Each row is a point on a landscape with many peaks, with its height.
From any point a climber steps to the highest of the 2 points nearest to it. It stops when none of these is higher. Distance is the straight distance between rows; heights are no part of it.
K295 (h 1.36): [51,-5,-35,20,-18,25,-47,-17,34,-10,-14,2,-33,-29,-12,-6,13,-20,11,4,-5,-7,-9,7,10,16,11,21,3,-6,-16,19,-31,34,-6,25,20,12]
K165 (h 1.30): [49,-11,-41,12,-40,40,-30,-20,38,5,5,32,-35,-4,4,1,-11,-7,26,8,-6,16,19,10,-10,9,-6,6,0,-5,-16,44,-6,33,-11,0,8,7]
K619 (h 4.99): [-10,22,-34,11,-44,4,-35,-24,39,-2,-12,-3,-3,0,-19,2,-15,11,-10,15,-12,-9,9,5,-36,-18,-3,10,-24,15,-20,6,-18,22,-14,8,-5,-23]
K720 (h 5.15): [37,-14,14,-22,10,14,-26,18,6,11,35,13,11,-8,4,-14,-1,8,-12,16,10,28,22,11,7,25,14,16,6,14,18,0,-7,21,-2,4,11,5]
K941 (h 1.09): [4,5,14,12,25,-4,-9,25,-10,19,17,-5,3,-6,5,-17,30,3,6,6,-24,5,4,0,40,-4,17,10,4,10,24,-27,13,-7,3,15,-1,13]
K903 (h 5.44): [4,-23,-15,9,8,-7,-56,4,-29,-12,-15,-13,-12,-5,22,-10,2,2,-10,-12,23,-33,15,-11,6,-24,3,13,23,-19,2,12,-22,24,25,-24,4,-14]
K22 (h 0.37): [25,-24,3,3,-10,29,2,6,23,-7,29,32,-33,-26,-14,3,-31,10,7,6,10,10,15,24,-38,13,11,-4,18,7,-32,32,24,35,27,3,15,52]
K679 (h 2.62): [4,2,4,22,4,-6,15,-22,0,7,16,3,1,-26,-48,1,-6,-18,-1,-20,15,-17,-40,11,-3,24,41,2,-11,6,-28,-11,20,17,24,23,5,28]
K371 (h 4.72): [-2,16,38,8,29,-6,-16,42,22,-3,-14,17,-10,3,-3,-21,-32,18,1,18,22,16,14,-8,-38,17,27,23,29,-24,31,-51,1,-13,-16,-25,-4,34]
K407 (h 4.23): [-8,-3,20,-8,18,6,-17,32,26,14,-12,21,8,19,-16,-22,-57,21,-1,6,1,32,28,-6,-37,2,7,7,23,-29,-1,-44,-10,-15,17,-38,-9,7]
K538 (h 1.68): [4,-1,-16,-14,5,-40,-13,18,-26,-8,-2,-6,21,-5,12,-26,22,-3,-10,-16,18,-59,-3,-2,-1,25,11,8,-7,7,13,-7,-32,7,23,-15,39,-41]
K134 (h 0.21): [3,0,-20,5,-17,20,21,-39,14,21,-9,6,-14,-7,13,7,-24,-15,-20,32,-9,9,13,4,6,-38,-15,4,0,27,-17,12,17,2,-4,9,-35,16]
K304 (h 1.25): [11,16,-1,4,2,22,10,5,17,1,8,-22,-27,-34,-3,14,27,-10,-1,-8,-29,3,4,2,19,-8,13,11,10,28,10,7,-1,8,-33,38,-1,4]
K835 (h 3.37): [24,-26,17,24,17,-21,31,2,-16,-7,-7,15,62,9,2,-14,-4,21,-6,1,44,20,8,-13,20,24,18,-26,-18,-30,17,-25,1,5,1,25,-2,45]
K770 (h 4.97): [15,-13,1,18,20,10,8,-20,9,12,-25,11,-5,-5,29,-10,-28,-13,-9,15,26,7,7,-18,0,-10,-6,-4,3,-2,-3,-11,-27,-3,-12,14,-30,48]
K57 (h 2.65): [1,-16,8,-24,-16,-2,-4,23,-17,0,20,-13,-12,-13,55,14,-6,-10,-14,-9,20,16,31,1,-18,18,-18,-5,20,42,7,29,-17,-11,-15,-8,-3,-51]
K382 (h 3.35): [-20,20,7,-21,-9,-7,-39,19,-36,15,7,-48,2,7,-22,33,-27,-1,-25,-36,-3,28,16,39,41,-52,1,-3,1,4,-19,11,-3,-1,-4,12,0,-33]
K943 (h 3.58): [-22,-1,18,-17,11,8,28,1,3,-6,2,10,12,7,-10,-7,9,27,4,-11,-40,13,-13,-17,-3,-12,0,0,17,-3,2,3,10,-25,9,-10,-6,7]
K449 (h 4.79): [6,-16,-33,1,-23,-9,-80,-36,-36,2,-4,-10,-12,26,4,13,-5,-6,-21,-4,-14,-8,-23,3,57,-27,-25,4,10,-26,3,18,-6,17,14,-29,-37,-24]
K803 (h 3.66): [5,24,16,22,-15,25,41,28,33,0,-17,-7,-5,3,-4,18,-4,16,-4,1,23,-13,19,-1,-43,0,4,-14,16,-3,13,-6,0,-7,-63,-28,-12,-3]
K697 (h 3.90): [50,7,-23,5,5,20,-40,-13,33,26,13,5,-35,-21,9,-3,5,-23,19,25,26,-10,-4,21,13,32,27,18,-4,-16,22,-22,-22,40,-50,17,-4,24]
K452 (h 1.08): [-11,22,-23,-39,-7,10,20,-14,0,-20,13,13,-7,49,0,21,-35,3,1,16,-9,24,1,16,-11,-31,-48,-7,-5,12,-16,30,13,-26,-11,-31,-11,0]
K332 (h 2.13): [-16,-4,14,-25,-36,-6,-11,-8,-21,9,23,-21,12,-14,8,6,13,9,-11,-19,-1,19,11,4,-35,16,5,13,-15,42,-24,38,-14,6,15,5,-3,-74]
K164 (h 2.88): [3,2,4,20,8,-11,46,-45,-5,0,-4,-4,10,-4,-26,35,-21,-22,-2,28,17,4,-33,-6,18,11,18,-7,-35,-12,2,-19,16,1,-1,16,-15,42]
K467 (h 0.30): [-1,-42,0,6,2,36,-18,-29,19,11,-12,26,-15,-7,8,-19,-18,11,6,2,-31,25,26,-17,-14,-29,-7,9,15,0,-23,15,5,6,32,-5,-16,34]
K171 (h 3.32): [16,-3,-12,-11,9,-18,-5,-15,13,13,-11,4,2,-3,41,-15,-4,-42,16,12,54,-15,-24,12,-17,23,9,-4,-28,-21,6,-75,-28,3,23,32,-7,31]
K228 (h 2.01): [-26,-14,18,-25,-30,-18,-17,8,-27,4,21,-27,-1,-19,6,7,42,10,14,-38,-29,36,0,2,4,10,-10,7,1,26,-17,45,-7,-5,9,10,4,-59]
K91 (h 1.77): [-19,-1,6,0,-7,-10,-5,-5,-11,16,-9,-21,35,4,-2,-20,57,26,-2,-27,-46,-25,13,8,25,1,-9,0,-6,7,5,10,-9,-5,6,22,21,-20]
K307 (h 1.44): [-18,24,-16,12,-26,30,46,-21,30,10,-2,1,-30,-13,3,10,4,-13,-3,24,-3,-27,-10,5,-25,-22,8,-7,9,15,-17,8,22,-3,-44,-8,3,2]
K482 (h 3.82): [-7,-1,9,-3,-9,24,7,6,44,-12,-4,0,-23,-8,-14,-6,3,24,24,-21,-52,19,0,-6,-14,-10,-13,-1,14,4,-2,5,-5,-8,5,-8,2,7]
K621 (h 2.85): [-16,14,-14,-10,-32,39,-18,14,57,47,1,12,-7,5,-7,0,14,13,8,31,-33,11,9,26,-31,-18,-5,23,20,8,14,-27,24,-24,-19,-12,4,-40]
K676 (h 2.33): [-9,12,28,4,20,-30,13,-3,-8,13,1,-5,39,-5,-21,14,35,-16,-12,-8,-7,-10,-37,-11,-20,17,19,-9,-12,-3,22,-15,29,-28,14,4,-11,-45]
K347 (h 1.34): [16,32,-16,9,-17,37,23,-9,37,9,6,-8,-32,-20,-6,7,13,1,3,27,0,-14,10,16,15,-15,-2,4,0,28,-5,-4,5,5,-65,28,-9,27]
K686 (h 0.56): [3,26,20,6,-23,1,-13,34,1,-13,40,-25,-56,-28,-18,43,-11,-10,12,-19,4,14,1,16,-18,-28,22,-2,9,28,-19,25,18,10,-17,-3,20,-2]
K356 (h 1.90): [-5,-33,26,9,-37,-4,-8,0,-24,-3,17,-15,-27,-28,6,1,39,-11,20,-43,0,10,2,-17,-17,1,18,3,-14,25,-21,54,-2,2,25,13,23,-34]
K933 (h 5.98): [-3,-21,-4,13,0,-11,-7,-16,-25,-6,-38,-17,21,12,26,-2,-2,-3,-19,-9,15,-36,17,-12,26,-21,-11,-10,-3,-20,-3,9,-15,6,2,-16,-17,0]
K746 (h 1.67): [-28,-16,5,14,-22,2,9,-6,29,-8,-38,-5,-1,-8,26,-8,4,-8,-1,-39,-14,-12,1,-35,-45,-21,8,-7,9,3,8,8,-14,-27,-24,-14,-2,-41]
K425 (h 4.64): [10,-25,-1,4,15,28,24,-17,27,3,-7,25,2,11,15,-7,-43,2,-17,30,8,30,13,-18,-16,9,-11,1,5,-8,-3,3,5,-13,-9,-14,-21,46]
K148 (h 1.55): [-36,9,-3,-4,-19,28,24,-7,18,-19,-16,-11,-13,2,14,15,11,-17,6,-15,-26,-14,-29,-10,-40,-32,11,-1,5,12,-1,-2,10,-24,-36,1,1,-15]
K192 (h 0.79): [11,3,29,-9,-4,4,-23,27,16,35,34,0,-18,-17,-29,-6,45,9,6,-7,-25,0,-20,43,-44,18,20,33,18,22,24,-6,47,-6,24,6,-6,-34]
K914 (h 1.15): [18,8,-17,-46,-13,34,8,-7,17,12,35,31,-12,21,1,8,-24,31,7,23,-19,19,32,12,-5,-10,-51,3,1,20,-17,25,11,3,-3,-30,-3,-4]
K668 (h 0.26): [-17,-2,-8,-4,-6,29,-18,-22,1,6,-9,-5,-6,6,6,2,-20,-1,-13,5,-32,27,20,-10,10,-46,-20,2,25,11,0,18,-4,-5,3,1,-19,4]
K521 (h 1.58): [-1,14,-18,-21,1,-22,4,-9,-15,-15,17,-1,8,7,-10,-6,23,1,-4,-18,-10,-29,-17,-6,-10,12,2,11,-9,10,-3,15,-7,-3,3,-8,29,-30]
K911 (h 2.74): [-17,1,-7,18,26,-44,23,17,-26,-13,-11,5,35,15,-15,-10,33,-6,0,6,10,-36,-42,-4,0,36,-1,-6,-12,-38,18,-48,31,-16,33,5,21,-6]
K926 (h 4.28): [14,-1,-6,-25,-23,7,-26,-2,-14,3,18,-24,24,6,-8,18,0,9,-21,0,-3,41,31,11,34,11,-17,12,-23,19,-16,23,-25,32,9,16,-16,-26]
K255 (h 2.58): [-15,-38,27,-1,5,-26,18,-18,-21,48,-18,-2,52,20,26,-37,34,14,-8,18,-3,-1,30,10,8,26,-28,-30,-18,-16,13,-21,11,-25,35,26,11,-27]
K44 (h 1.88): [-11,4,36,-3,-15,-11,4,24,-21,-2,-8,-38,13,4,5,2,48,20,3,-54,-33,1,17,7,20,-7,5,-16,-3,21,-1,25,-7,-5,-9,10,15,-40]
K501 (h 5.04): [17,-11,26,-13,18,-1,32,-8,-28,7,6,-9,24,7,9,24,-34,-24,-48,10,22,42,32,-14,28,-6,-11,-30,-13,14,7,7,-4,-5,3,-7,-37,14]
K691 (h 1.17): [2,12,2,11,14,-2,7,12,-8,7,-2,-26,2,-21,6,1,58,-11,-1,-6,-27,-29,-12,13,53,-7,7,-1,12,21,23,-13,-11,0,-28,42,14,-1]
K107 (h 2.83): [-2,-29,23,-29,5,8,26,17,-15,-6,3,10,-7,2,40,1,-2,6,-15,-21,-10,31,34,-21,-17,3,-37,-12,34,28,-6,31,-8,-28,-6,-14,-10,-20]
K159 (h 3.53): [-35,22,3,-33,8,-16,-19,-9,-51,4,11,-30,1,11,-11,36,-37,-18,-39,-26,17,39,-3,17,12,-63,-12,-9,-11,20,-27,29,4,-13,7,-12,-25,-19]
K916 (h 4.14): [46,-5,-11,19,12,36,-51,11,17,-6,11,18,-38,-26,19,-5,0,-21,17,13,19,17,4,5,31,0,24,7,12,-17,25,11,-32,26,-34,11,5,42]
K151 (h 5.21): [28,2,0,-13,25,-33,16,14,-27,-15,27,28,25,5,10,-20,-6,-15,-8,25,52,-1,-18,-4,27,21,16,-9,-11,-7,6,-21,15,8,22,7,14,9]
K683 (h 2.73): [-6,-3,0,3,21,-12,18,-18,-26,-6,22,9,10,5,-33,0,-15,-19,-8,9,17,-7,-42,16,-6,22,24,7,-14,-14,-27,-8,21,13,51,-4,18,17]
K631 (h 3.75): [-12,22,13,-9,-9,13,42,0,11,-22,12,2,-3,5,-18,26,-8,15,19,-20,10,0,-1,-8,-38,13,-11,-13,-9,-5,6,17,15,-7,-44,-39,3,4]
K472 (h 3.59): [-2,-14,35,21,17,-5,-3,11,-12,2,0,18,56,18,-21,-6,-15,22,-7,1,6,38,4,-7,-5,20,25,-1,-11,-23,2,-30,12,5,22,-2,-18,37]
K139 (h 4.38): [11,6,10,-9,17,-1,74,-16,6,-10,17,1,15,11,-2,14,-9,-13,-2,21,7,18,2,-13,20,25,-12,-24,-19,9,24,-2,21,-5,-35,4,-16,18]
K3 (h 0.43): [34,-5,40,15,-12,17,-8,16,28,0,24,5,-26,-37,-17,-1,1,8,3,6,8,5,15,3,-35,8,43,0,19,11,-19,7,12,19,13,15,23,27]
K385 (h 2.09): [19,15,15,1,0,-22,21,1,22,0,-6,-28,21,-6,17,-1,29,-7,-15,-13,18,-39,-3,-6,9,12,3,-11,-3,27,8,6,-43,1,-30,34,-11,-14]
K10 (h 2.70): [-5,19,7,13,-2,0,41,-46,-3,25,16,-2,24,-6,-33,31,-9,-20,-15,33,17,-1,-33,7,-21,0,24,-20,-25,6,-11,-12,46,-4,-2,5,-22,-7]
K601 (h 3.15): [-17,21,5,19,-46,28,-9,21,49,32,-6,5,-23,-26,-10,6,10,5,5,27,-12,-7,12,17,-48,-29,28,17,9,19,-10,-20,22,-9,-16,-5,-2,-19]
K6 (h 1.01): [-26,25,2,-41,-14,-9,22,-3,6,-23,7,0,4,45,-35,21,-42,2,-2,-38,-15,33,9,11,8,-15,-26,-18,-2,-4,-17,13,3,-28,-21,-24,-11,-16]
K259 (h 0.90): [-8,17,47,0,12,-13,-22,38,15,23,-14,-9,5,-11,-22,-10,42,11,6,5,-35,6,-13,28,-20,0,8,23,28,13,22,-31,28,-21,19,7,-14,-25]
K381 (h 4.25): [-4,-7,-34,16,20,1,18,-9,-8,-24,-21,13,-21,9,18,-5,-25,-4,2,25,27,-33,-17,-21,-19,24,-17,-3,-4,-20,7,-11,-6,-11,-6,-41,-2,10]
K344 (h 3.84): [-3,19,-16,-12,17,-5,8,-17,-37,-18,17,-14,-10,4,-12,37,-4,-28,-12,4,10,-7,-32,-3,27,-36,0,-11,-13,17,-8,32,14,6,-2,-5,-5,4]
K665 (h 3.62): [-35,24,5,8,7,-15,15,7,-40,-48,-3,-10,16,21,-13,-1,11,30,8,-41,-23,3,14,0,48,-37,-15,-16,-6,-19,2,21,-8,2,-10,-23,21,14]
K25 (h 1.00): [-21,17,47,7,19,-21,-22,44,-29,28,29,-4,11,-2,-15,-12,28,16,-6,-7,-22,15,1,21,22,-21,20,9,18,-3,24,-31,39,-10,23,12,-1,-12]
K699 (h 1.42): [39,-11,-32,7,-3,16,-16,-18,23,23,-3,-1,-6,-8,0,-17,42,-10,4,-3,-7,0,7,11,19,30,2,17,2,4,1,3,-16,22,0,36,20,-4]
K608 (h 4.68): [14,6,26,-3,35,-2,9,-4,-4,-5,11,9,12,8,-3,11,-61,-11,-13,42,29,36,22,4,30,-16,7,-19,-21,3,7,-4,9,6,-7,-11,-37,31]
K499 (h 2.45): [8,-5,31,36,-8,2,21,1,16,2,-12,-13,7,-33,-37,20,17,-5,1,-8,9,-19,-35,-15,-40,19,40,-1,-9,-4,-18,-11,9,5,0,22,-12,4]
K240 (h 5.01): [-18,5,-45,10,-19,20,11,-26,22,0,-32,17,-28,-11,-6,-21,-3,-6,22,-12,2,-47,-25,-5,-57,17,16,10,-6,-1,-25,-8,-2,2,2,-30,16,-15]
K401 (h 4.78): [29,9,-1,-24,22,22,-4,29,10,-2,34,30,-18,9,8,-11,-26,25,8,29,15,16,39,23,0,18,8,15,9,1,13,-3,-3,12,-1,-13,4,37]
K493 (h 1.23): [28,7,-31,-17,-20,41,1,-8,39,11,8,39,-27,1,7,-13,-2,33,22,18,-9,0,32,-2,-20,3,-31,15,4,-1,-23,27,1,15,-4,-20,7,7]
K367 (h 0.71): [22,-12,37,3,1,-9,-29,55,-8,9,40,6,-14,-31,-22,-5,30,9,1,-10,-3,5,-7,24,-22,22,35,34,22,3,16,-5,45,17,35,10,17,4]
K540 (h 5.05): [22,-18,-27,6,-23,-13,-83,-3,-25,-18,-10,-10,-13,8,33,9,-7,-23,-29,-19,0,-23,-2,-4,33,-10,-27,8,23,-33,5,28,-21,22,3,-35,-14,-36]
K545 (h 4.12): [-15,28,-45,-26,-6,-4,-49,-7,-9,-27,3,-10,-4,39,-5,17,-36,23,18,28,-8,-6,-19,10,21,-29,-30,9,-2,-14,-11,4,-13,2,9,-31,-20,-9]
K749 (h 4.06): [21,17,5,-12,18,10,39,2,3,-21,15,8,1,10,-6,5,-6,10,1,17,6,-11,-2,-9,-1,16,-17,-4,-5,12,2,12,7,3,-26,-15,9,19]
K167 (h 3.60): [29,14,-27,-3,14,-3,5,-13,30,18,-2,-7,-30,1,28,-7,-5,-23,22,27,48,-32,-16,14,4,21,17,9,-11,-8,20,-52,-32,17,-25,28,-2,29]
K654 (h 1.79): [-3,-26,4,2,-23,3,15,-8,0,-8,-15,-10,-20,-26,11,-12,37,-18,2,-35,-14,-14,-7,-20,-23,-16,14,-1,19,15,-8,18,-18,-4,8,9,8,-31]
K450 (h 4.35): [44,-21,-9,8,26,9,-40,9,-13,-15,0,27,-28,-13,26,-7,-30,-1,-1,24,25,12,31,-6,24,-12,15,16,31,-12,21,8,-19,22,-5,9,-8,53]
K670 (h 4.58): [16,18,-28,-20,-41,15,-17,-26,19,8,15,-3,13,-9,-25,13,-4,5,-11,10,-15,6,6,14,5,-6,-7,13,-25,29,-27,17,-9,36,9,17,-6,-17]
K196 (h 2.51): [3,15,9,2,-9,-11,25,-25,-1,10,15,-14,41,6,-38,18,11,-14,-13,9,0,-9,-29,-3,-26,25,5,-8,-29,13,-11,-1,13,-2,7,0,-18,-33]
K320 (h 3.86): [-19,5,-9,18,-42,12,-39,-4,26,-35,-31,-11,-40,-6,-18,7,-28,16,26,-39,-18,8,11,-18,-5,-42,3,-13,0,4,-35,34,-4,21,12,-8,-3,22]
K350 (h 3.17): [-15,-19,-12,-13,3,12,14,4,-10,2,-3,15,19,13,25,-30,37,23,10,-12,-44,16,32,-6,42,-7,-44,-16,31,5,33,22,-13,-27,-4,6,20,-17]
K126 (h 3.68): [-23,6,-4,-24,-4,-19,-10,-24,-46,-9,10,-19,3,3,0,19,-11,-14,-19,-39,13,10,-18,-6,-3,-35,-2,-18,-9,11,-11,60,10,-11,6,-15,-16,-14]
K394 (h 0.17): [-6,0,-18,-9,9,9,4,-57,-1,31,-1,18,-14,5,-11,-3,-24,-28,1,48,-15,15,-27,9,11,-19,-3,-1,-13,8,-20,-13,31,-4,28,5,-33,9]
K684 (h 3.80): [-3,5,11,8,-3,-16,1,34,-46,-37,18,-5,-6,11,5,-5,19,36,-4,-35,-6,16,35,0,58,-18,-19,-8,-6,2,-8,27,-16,23,-3,3,30,-10]
K436 (h 3.34): [-21,0,-5,-25,27,-8,38,9,-5,-1,3,16,25,14,6,-21,39,10,15,-7,-39,12,-10,-9,39,-4,-38,-18,20,7,13,1,22,-35,-7,13,11,-1]
K548 (h 2.87): [-18,-2,-5,19,2,-15,15,-16,-26,-17,-3,16,33,3,-54,6,1,13,11,-12,-19,-8,-25,-2,14,18,8,-6,-30,-34,-34,-3,28,12,39,-5,19,35]
K864 (h 4.62): [16,-21,-29,6,20,12,-27,-19,3,21,4,26,-36,-15,39,-17,-25,-16,16,26,29,-3,1,3,-14,-14,14,17,20,-4,11,-16,-14,17,-8,14,-13,33]
K95 (h 4.57): [-1,3,-49,-1,-30,5,-53,-28,-24,-11,-17,-21,-1,25,-6,7,10,-3,-4,-10,-50,-11,-31,16,46,-19,-25,-1,-11,-21,-9,25,-18,19,-1,-20,8,-15]
K646 (h 3.85): [-20,-8,32,12,12,-1,-14,22,26,16,-32,13,37,8,-25,-2,-37,28,7,-4,-5,45,25,3,-29,13,10,10,4,-22,7,-39,6,-17,24,-2,-15,40]
K917 (h 3.45): [-25,-2,3,29,-32,26,-16,6,57,12,-38,11,-26,-19,-7,-3,-14,-1,-4,5,-3,-17,8,-20,-44,-31,15,16,16,5,-15,-1,-11,-13,-10,7,3,11]
K85 (h 3.09): [-28,10,-4,-17,-25,29,-20,3,21,31,23,13,-17,13,-9,-13,-17,12,3,10,-41,13,4,18,-42,-24,-8,10,27,-4,6,0,15,-22,13,-25,0,-46]
K552 (h 2.80): [-13,-31,30,-10,2,-7,7,-10,-6,24,-32,-13,51,14,32,-18,30,9,-11,-6,-16,-18,24,-18,-15,13,-28,-20,10,-10,14,1,-10,-22,4,10,5,-49]
K730 (h 5.45): [8,-16,-1,-1,24,-14,4,-5,-27,1,-7,-16,8,5,33,2,-19,-26,-30,9,16,7,27,-10,50,-31,-23,-17,5,10,13,4,-9,6,0,5,-28,12]
K565 (h 0.64): [21,11,28,-2,-7,-7,-40,47,14,-9,37,-15,-44,-32,-26,19,23,-1,10,-3,-18,9,-3,9,2,-3,17,21,7,11,13,12,25,19,6,-6,22,-9]
K346 (h 1.50): [26,-7,-35,-21,-8,11,-5,-19,-18,2,32,10,-9,-4,7,-2,27,-23,-6,-11,-7,3,-7,13,7,32,2,9,-5,15,7,8,-6,19,0,1,26,-41]
K35 (h 2.86): [-14,-6,-30,8,14,-38,12,9,-3,7,-39,-2,24,23,19,-13,-11,-27,9,23,35,-40,-17,-24,9,46,-14,-4,-34,-47,31,-64,-23,-9,27,15,-3,7]
K535 (h 4.02): [2,-12,5,-2,-15,-4,-8,31,-26,-9,25,-20,-2,-13,15,20,15,12,-6,-30,-1,45,35,24,59,22,-21,13,-2,20,0,41,-29,23,-6,11,11,-15]
K360 (h 3.18): [-21,23,32,-2,10,-14,-14,35,-44,11,-13,-34,2,4,-21,11,-25,15,-25,-20,9,15,30,38,49,-39,7,-11,2,-13,-1,-12,-3,-12,-7,-13,10,-7]
K184 (h 3.67): [-23,-7,2,37,-22,23,-16,-17,32,-21,-45,3,-29,-14,-2,9,-29,1,2,-22,-21,2,5,-30,-15,-51,1,0,18,3,-28,19,-7,-5,-12,2,-29,19]
K384 (h 4.34): [-12,24,17,-4,30,-6,17,8,-29,-12,8,1,0,16,-10,24,-36,-14,-19,19,27,17,-10,-11,25,-20,8,-8,-13,-11,19,-21,9,-9,-14,-24,-8,32]
K474 (h 2.26): [9,6,20,19,6,-10,10,-2,49,11,-14,-22,4,-28,-12,-8,28,-14,0,-5,10,-36,-17,-2,-25,15,32,-1,-8,5,-9,-18,-22,0,-18,42,5,-1]
K423 (h 2.27): [-14,0,45,-2,-23,-11,11,15,-22,-7,11,-19,0,-8,13,21,15,-1,-6,-30,26,34,-1,0,-28,13,7,-15,-15,53,-33,49,-16,-7,5,-7,-13,-48]
K502 (h 1.81): [9,-11,-10,-2,3,-27,0,-3,5,5,-32,-14,26,-7,19,-26,34,-16,0,-14,19,-64,-12,-11,-26,31,7,13,-3,-11,-9,-28,-43,6,15,13,22,-27]
K611 (h 5.58): [-7,-5,-34,5,-42,3,-27,-18,46,-16,-10,12,-25,-9,-10,-15,6,14,32,-7,-14,-38,-7,2,-48,3,4,18,-20,0,-26,20,-17,24,11,-3,26,-16]
K834 (h 4.15): [22,36,33,3,16,13,5,40,39,4,-8,-4,-20,-8,-9,2,-3,14,8,16,37,-18,22,7,-30,15,15,10,19,-14,32,-30,5,-5,-48,-24,0,27]
K797 (h 4.13): [-26,3,10,6,-25,20,-4,-3,40,-20,-1,-4,-27,-12,-42,5,-23,39,33,-14,-40,9,-6,2,-29,-16,10,-5,-11,18,-33,26,15,23,7,0,8,30]
K244 (h 3.16): [17,-5,-7,13,16,-36,49,2,-24,-23,-12,-2,49,14,10,-6,7,5,6,-1,32,-28,1,-24,32,33,-15,-18,-10,-21,24,-10,-9,7,-8,18,4,23]
K480 (h 2.52): [-31,27,10,4,31,-34,18,11,-14,-8,-7,-4,27,28,-17,17,24,-8,7,12,0,-14,-56,-7,-25,25,-6,-1,-1,-34,39,-25,31,-41,-4,-16,13,-34]
K982 (h 2.46): [-2,4,45,-16,-10,-13,-10,47,-13,-2,31,-29,-20,-15,29,32,9,8,-15,-22,28,19,7,21,-18,19,14,12,3,49,5,28,-11,0,-14,-11,4,-68]
K163 (h 3.03): [-4,-11,-17,32,6,0,33,-28,-30,-8,-19,1,22,1,-27,16,-11,-4,21,7,8,7,-26,-8,31,12,9,-10,-34,-39,-21,-30,20,13,16,20,-7,60]
K314 (h 5.59): [33,-3,-12,-15,14,-14,-15,8,-29,-10,41,10,27,-6,-5,-16,-7,9,-18,21,29,6,10,16,31,15,22,11,-27,6,-5,-12,5,24,22,19,8,21]
K408 (h 0.49): [0,17,52,16,-19,2,-8,32,1,13,20,-14,-28,-35,-27,22,-8,-4,-8,-3,13,7,-5,-1,-45,-9,46,-15,16,25,-11,14,27,4,4,-4,3,-2]
K566 (h 3.10): [5,-12,-13,-6,27,-18,11,2,20,-6,-19,21,17,22,30,-31,-13,-12,20,29,34,-12,-15,-3,-5,36,2,4,-20,-33,23,-58,-15,-11,2,13,-7,35]
K181 (h 3.23): [-38,-2,-23,18,13,-6,19,-12,-22,-5,-36,-10,9,-2,-23,11,-4,-3,10,1,-24,-7,-31,-34,23,-7,-14,-8,-24,-38,-10,-21,18,-22,7,1,-6,27]
K324 (h 3.33): [-20,4,-4,-23,9,23,8,-1,19,18,-1,23,7,19,5,-14,-9,7,0,25,-34,13,10,-13,-24,4,-12,6,12,-1,4,-15,16,-36,11,-19,-8,-14]
K433 (h 4.36): [-4,24,-45,-18,-20,-4,-62,5,-22,-30,17,-22,1,41,-10,7,-20,10,14,-21,-31,3,-19,27,32,-14,-30,11,3,-16,6,29,-30,14,-5,-41,3,-32]
K362 (h 4.39): [18,-19,-4,-22,36,12,6,5,22,11,8,45,-2,11,35,-22,-19,18,21,36,17,15,34,-10,-24,21,-18,9,13,-15,7,-18,-6,-15,-17,-5,-5,44]
K158 (h 3.00): [4,-29,29,-21,0,2,19,4,-2,24,-8,16,24,8,28,-15,33,13,-2,-27,-28,17,40,-19,6,12,-32,-7,18,10,-2,11,-18,-21,6,3,0,-24]
K392 (h 0.33): [14,-34,-9,25,-5,31,0,-29,32,0,-8,38,-43,-21,1,-19,-19,-1,8,7,1,18,10,-5,-26,-8,12,5,30,16,-27,16,22,19,28,15,-1,47]
K325 (h 3.89): [-18,21,-32,-28,13,-10,-21,8,-21,-17,5,2,-2,42,7,-6,-9,15,3,13,-22,2,-14,-2,33,-40,-32,1,10,-4,13,-3,-1,-26,27,-17,12,-15]
K248 (h 4.59): [-17,-5,-50,16,-7,7,11,-40,2,-31,-31,18,-38,6,15,-5,-24,-19,3,-16,9,-40,-38,-16,-29,2,-17,7,14,-20,-29,-10,0,3,-3,-28,-15,8]
K855 (h 2.66): [-11,-17,-23,20,28,-20,-9,-3,-19,18,-40,-2,17,15,44,-37,1,-10,6,7,14,-43,2,-8,30,20,-17,-15,-15,-36,20,-38,-23,-15,22,18,15,15]
K714 (h 4.80): [12,0,12,-15,27,-33,52,-7,-17,-6,6,14,15,14,21,-13,-11,-34,6,37,19,13,-10,-9,52,26,-8,-27,-18,5,19,-5,19,2,8,30,-3,20]
K556 (h 1.94): [16,-12,-10,21,17,-36,2,-2,18,20,-21,-26,18,-15,38,-27,33,-30,0,-5,29,-50,2,-1,-4,23,-5,-5,16,2,10,-23,-57,0,-20,39,16,-15]
K980 (h 2.96): [-2,-14,-5,40,18,-30,36,17,-29,-26,-18,-1,32,16,-5,17,31,12,13,-16,23,-18,-20,-27,7,33,18,6,-1,-32,31,-31,7,1,-8,20,16,2]
K47 (h 4.07): [-12,15,-17,12,43,-19,16,7,-31,-26,5,-11,-7,2,-13,22,-16,-21,-20,23,22,-21,-45,-7,49,-24,7,-10,-13,-15,10,-5,15,-6,11,-4,-2,26]
K453 (h 3.44): [-48,-8,8,17,1,-8,13,-9,-47,-21,-28,-9,11,15,-14,3,2,8,9,-36,-21,-5,-6,-14,11,-16,-11,-25,-9,-25,-6,0,2,-24,3,-25,14,9]
K996 (h 3.91): [-6,5,-17,-10,25,-12,33,19,-5,-30,4,26,12,21,1,-4,-5,17,7,17,11,-28,-11,-11,-6,29,-16,3,-6,-24,23,-14,4,-11,-12,-46,25,-3]
K206 (h 2.50): [2,-31,3,7,17,-27,16,-8,-5,31,-10,6,52,9,30,-49,26,-11,3,6,19,-19,6,3,-3,41,-7,-14,-10,-20,26,-42,-5,-19,20,35,14,1]

For each start below, name the point where the climber stops.
K206 | K770
K181 | K611
K676 | K371
K654 | K158
K159 | K933
K91 | K158
K134 | K158
K565 | K158

Call two points neighbours if one is among the 2 nearest of the other. Go from one point of each pair to the other, from neighbour to neighbour, staying as high as possible. Name the lowest point that can't be avoided.
K611 and K314 | K996
K797 and K314 | K206
K770 and K314 | K362
K371 and K770 | K803
